Points, in no order, along strands that fork, close into loops and pass close to each other.
In the rows, 128 means zero.
Points whose rows are less than 38.3 apart are linked; no others are. Some points are linked to none.
luvut: [153 153 143 136 151 134 144 157  92 138 106]
Gigep: [129 156 124  90  50  68 166 116 119 138 125]
Ranu: [105 138 105 109 116 173 170 154 110 158 116]
Fatuz: [153 116 149 131 159  95 117 122 103 122 134]
bapi: [167 108 152 116 137  64 129 120  94 125 146]
fofa: [170 127 157 135 160  86 124 132  90 122 129]
Tibos: [172 138 167 175 156 120  48 105 167  88 139]
sep: [109 132 125 140 153 151 127 139 122 137 110]
Mide: [ 52 105  94 124 140 184 136 126 153 133 120]
kuz: [121 151 107 113 120 177 172 163 102 156 113]
duve: [152  93 147 122 151  93  80  91 125  97 167]
Dube: [131 133 128  94  71  59 159 113 120 137 132]
ruma: [ 54  97  93 111 129 173 147 126 147 139 126]
rele: [ 57 102  99 137 148 183 110 109 169 111 131]
zepo: [141  85 143 114 142  95  81  84 133  96 176]
zug: [134 119 137 131 156 115 122 126 110 127 128]
Duzot: [175 125 162 152 174  89  84 116 112 101 131]
nub: [143 109 138 103 104  60 141 112 111 135 144]
siv: [131 140 137 196 144 156  73 127 202 119 115]
Komi: [123 139 131 137 155 145 132 143 111 137 110]
Bim: [ 66 106  92  87  81 136 171 125 148 151 127]
dob: [139 137 146 189 144 151  61 113 198 104 128]
budi: [ 58  95  91  93  98 147 161 123 149 146 132]
zin: [166 138 168 175 148 130  44  99 177  84 148]
mebun: [123 126 135 150 165 135 104 123 131 120 119]
muvo: [ 95 121 105  88  74 115 172 127 132 153 128]
zumis: [ 92 136  91  99 102 187 180 156 118 161 117]
Dev: [169 137 162 172 166 113  60 112 151  96 129]
kup: [ 99 117 120 133 154 147 122 126 127 131 122]
Keb: [146 161  88 103  82 177 193 170 101 155 128]
Tasi: [ 98 124 107 103 110 154 167 143 117 155 123]
nad: [ 99 122 106  96  90 136 173 138 122 156 129]
zega: [ 88 117 117 149 156 163 102 118 154 117 121]
peli: [166 141 159 178 169 112  71 124 150 105 113]
gozu: [176 148 166 171 174 102  94 140 119 112 101]
pivog: [ 86 117 115 156 153 172  87 108 174 106 128]
nede: [111 147 115  85  52  80 168 114 130 140 123]
rirom: [124 152  90  96  82 174 189 160 109 157 126]
Dade: [159 164  98 109  96 176 187 174  91 151 124]
gobu: [162 100 150 121 145  68 112 108 103 117 152]
niren: [159 144 144 128 139 120 153 154  83 138 118]
Berir: [171 136 153 126 138  98 151 147  80 134 125]
bere: [ 56  94  91 100 113 161 157 125 146 143 130]
zub: [157 139 165 179 137 143  45  98 193  86 151]
pog: [144 138 156 184 131 156  53 101 205  93 145]
lelad: [138 158 116 119 125 173 168 168  95 151 111]
Rap: [133  94 133 112 132  85 121 106 119 125 151]
zim: [176 139 165 163 177  96  93 131 114 108 112]
resir: [142 150 142 143 158 138 134 152 104 138 101]
Puti: [102 129 111  86  64 100 169 122 134 147 127]
zor: [ 52 101  95 133 147 184 122 118 161 122 125]
bapa: [104 143  88  95  86 180 188 157 118 163 123]
Daman: [ 79 126  95  82  62 128 179 128 142 154 124]
nopa: [137 123 133  97  82  53 151 110 118 136 137]
naz: [165 120 157 150 171  99  76 109 121 100 137]
gure: [115 113 126 125 146 127 130 125 116 133 131]
kop: [153 109 144 111 117  63 139 118 103 131 145]
dimut: [162 165 110 116 110 169 178 174  85 146 117]
fegu: [ 71 107 108 148 149 181  93 103 179 101 134]
poza: [154 172 102  95  39 113 184 150 108 142 129]
lale: [170 151 162 183 170 113  83 143 144 116  97]
Tivav: [158 107 152 136 163  97  80 100 120  98 153]
zare: [171 132 156 132 152  91 136 141  85 129 125]

A fork is a point with three links, a tip a point with one. Leave the first point through the second and follow the links. Name the first fork or tip that comes.
Gigep, Dube -> gobu
nopa, Dube -> muvo
Dade, Keb -> Ranu
Tibos, zin -> siv
Duzot, naz -> zepo

A piece is two or more points that can be reached from each other along the links. Count, over all rows, the pieces, the separate loops (a circle has one, a figure eight two, a Y none), the forks (points with three links) and the tips (points with one).
pieces -> 3
loops -> 2
forks -> 2
tips -> 4

How many points has the smallest loop of links through each point below? Write - if it is on no loop.
kup -> 12
bapa -> 9
Tibos -> -

Name the points in between on the shortest way along the links from the first point to the second, in order.
bapi, Puti -> kop nub nopa Dube Gigep nede
Dev, zub -> Tibos zin
zumis, Keb -> bapa rirom
bere, Daman -> budi Bim
